Points on a hilly landscape, in no order, each with its height.
From any point a ball rolls to the lowest of the 3 points nearest to it. It stops when none of these is lower. Distance is the straight distance between rows; heights are no part of it.
tarak: [-22   3 -26  -3  -6  -7  -3  14  -9   8  -6 -16]  h=3.17
zozes: [ -9   1 -13   2 -17  29  10  -7  20  -3   8  -6]  h=6.51
Penuz: [-13 -26  -1  -4  17 -23 -12   9  -9   1 -18  11]  h=3.53
gopi: [  1   5  -9  -1 -19  34  13 -12  14  -3  17  -5]  h=7.14
puvu: [ -9  -5 -21   1  -3   7   3  10  12   1  11 -12]  h=3.28
Lipeb: [  8   6  -4   3 -12  26  11  -7   6  -2  22  -8]  h=6.08
sul: [ 21  19  15   4  -3   1  -5 -14  -7  -8  13   8]  h=6.86
zeko: [ 11  28  16  -1 -16  12  -9 -17 -16 -18  28   3]  h=9.09
zafu: [  1 -22   6  -4  19 -19  -5   4  11   1 -22  15]  h=3.69
guk: [ 13  31  17  -1 -12   4 -13 -15 -15 -20  20   5]  h=9.01
ropu: [ 13   6  48 -18  -6  -9  11   8  -1  11 -11   3]  h=3.77
vare: [ 18  12   6   6  -1  14   1 -15  -5  -7  24   2]  h=5.44
gukeg: [  4  -1 -11   4  -6  24   7  -4  12  -1  17  -6]  h=5.01
vuri: [  8  12   5   0 -14  29  11 -12  -3  -2  26  -6]  h=6.70
gul: [-21   7 -25  -3  -4 -11   0   5 -19  15 -19 -20]  h=3.40
pab: [ 18  28  30  -3 -14 -11  -2  -4  -8  -8  -6  12]  h=8.17
lim: [ 16  -6  16   5  12 -10   1  -6   8  -1 -12  18]  h=6.63
mobo: [ 23  23  21  -1  -5  -7  -1  -6  -6 -10  -1  13]  h=8.16
Lomik: [-24   3 -28  -1 -17  13  -7  -2   9  -2  -9  -7]  h=3.09
kig: [ 17  31  18   0 -14  -2 -12 -10 -12 -18   8  11]  h=8.89
Lem: [-10  -7 -21   8   3  -2  -1  15   3   3   8 -10]  h=2.48
gog: [  6 -15   9   6  17 -15  -3  -2  12  -4 -11  13]  h=5.15
loz: [ 21   4  21   2   6  -5   5 -10   6  -2 -12  16]  h=6.50
rovup: [-11 -19 -14   2  11 -19  -3  18 -13   5   1  -5]  h=2.37
gagir: [ 10  -9  19   0  17 -16   2  -1  18   4 -19  12]  h=6.11
Lefe: [ 12  -7  34 -13   8 -10   9   2  18  14 -20   4]  h=6.92
bikol: [ -4 -25   1  -2  17 -20  -9   9   1  -1 -15  12]  h=2.08
sede: [ 25  12  14   7   5  -1   1 -12  -3  -6   3  12]  h=8.37
kat: [  6  -4 -12   9   2  16   7   0   9  -2  23  -6]  h=4.38
bavi: [-28   6 -28  -2 -15   5  -9  -6  -5   2 -15 -14]  h=2.60
gumo: [ 8 -1 -7  7  3 21  8 -2  8 -2 23 -8]  h=2.54
Fesif: [-20  -5 -17   0   8 -16   6  14 -29  22 -15 -18]  h=3.84
duz: [ 13 -11   5  12  16  -8  -2  -2   6  -6   4  10]  h=6.61
guden: [-16  -2 -27   3  -8   2  -3  14   3   5   0 -15]  h=2.95
siran: [ -2 -17  -1   6  17 -13  -4   7   2   1  -5  13]  h=3.67
nadug: [11  6 -3  3 -1 20  6 -5  1 -2 23 -7]  h=4.93
muti: [ 22  20  31  -5  -5 -11   4  -3  -3  -3  -9  13]  h=6.87
rafat: [ 13  -6  49 -22   3  -7   7   6   3  21  -5  -6]  h=4.49
vud: [-10 -22  -8   2  15 -18  -9  18  -7  -1  -2   7]  h=2.67
Kuzod: [ 11  17   8  -2  -8  25   4 -17  -9  -9  29   0]  h=6.28
benur: [  9 -12  19  -9  15 -12   2   2  20   8 -20  14]  h=6.47
lef: [16 -4  2  8 13  2  3 -5  3 -7 13  5]  h=6.81
vamo: [ -6 -25   2  -3  17 -24 -12   7   2   1 -17  11]  h=2.56
Faf: [-40   6 -27   0 -15  12 -12 -18  -8  -7 -12  -4]  h=3.36
Ledu: [-13 -28  -5  -2  17 -26 -10  12 -20   8 -16   3]  h=3.88
Ler: [-19   2 -16   2 -19  29   6  -9  21  -5   1  -9]  h=5.53
Dokez: [ 19  14  41 -16  -6 -10   9   7  -3   6 -10   2]  h=2.32
par: [-15   1 -23  -1  -7   9  -1  12   8   2   0 -12]  h=3.21
gek: [ -2   0 -15   2 -12  25  11   1  15   0  12  -9]  h=6.05
zunod: [ 19   5  24  -5   6  -9   6  -4   8   3 -16  12]  h=3.01
pip: [20  6  3 10  3  9  3 -9  1 -5 21  0]  h=2.93
Leri: [-24   1 -23   4 -18  20  -4  -8  11  -4  -7  -6]  h=3.82
sib: [-34   1 -25   0 -17  10 -12 -12   4  -8 -12  -8]  h=3.20
pozu: [-18  -5 -24  -2   0  -7  -2  20 -13   8   2 -13]  h=3.33
bavat: [-15 -21  -9   1  13 -23  -4  16 -26   9  -8  -4]  h=3.03
Dak: [ -5 -14 -11   6  11  -9  -2  13  -3   1   7   0]  h=0.92
vaz: [-21   1 -23   1   3 -14   4  15 -22  17 -11 -20]  h=3.62

Two balls start at each pair of points below. Name the first point that both come to, or write -.
tarak / Fesif: Dak
par / gul: Lem
puvu / vaz: Lem

Call two points neighbours if one is among the 3 nearest of the other. Go from one point of each pair to the other, from neighbour to neighbour, staying as low as possible. Name the highest point that can't be avoided.
zunod / gumo: lef
bavi / gumo: gek
gumo / pip: nadug
bikol / Dak: siran
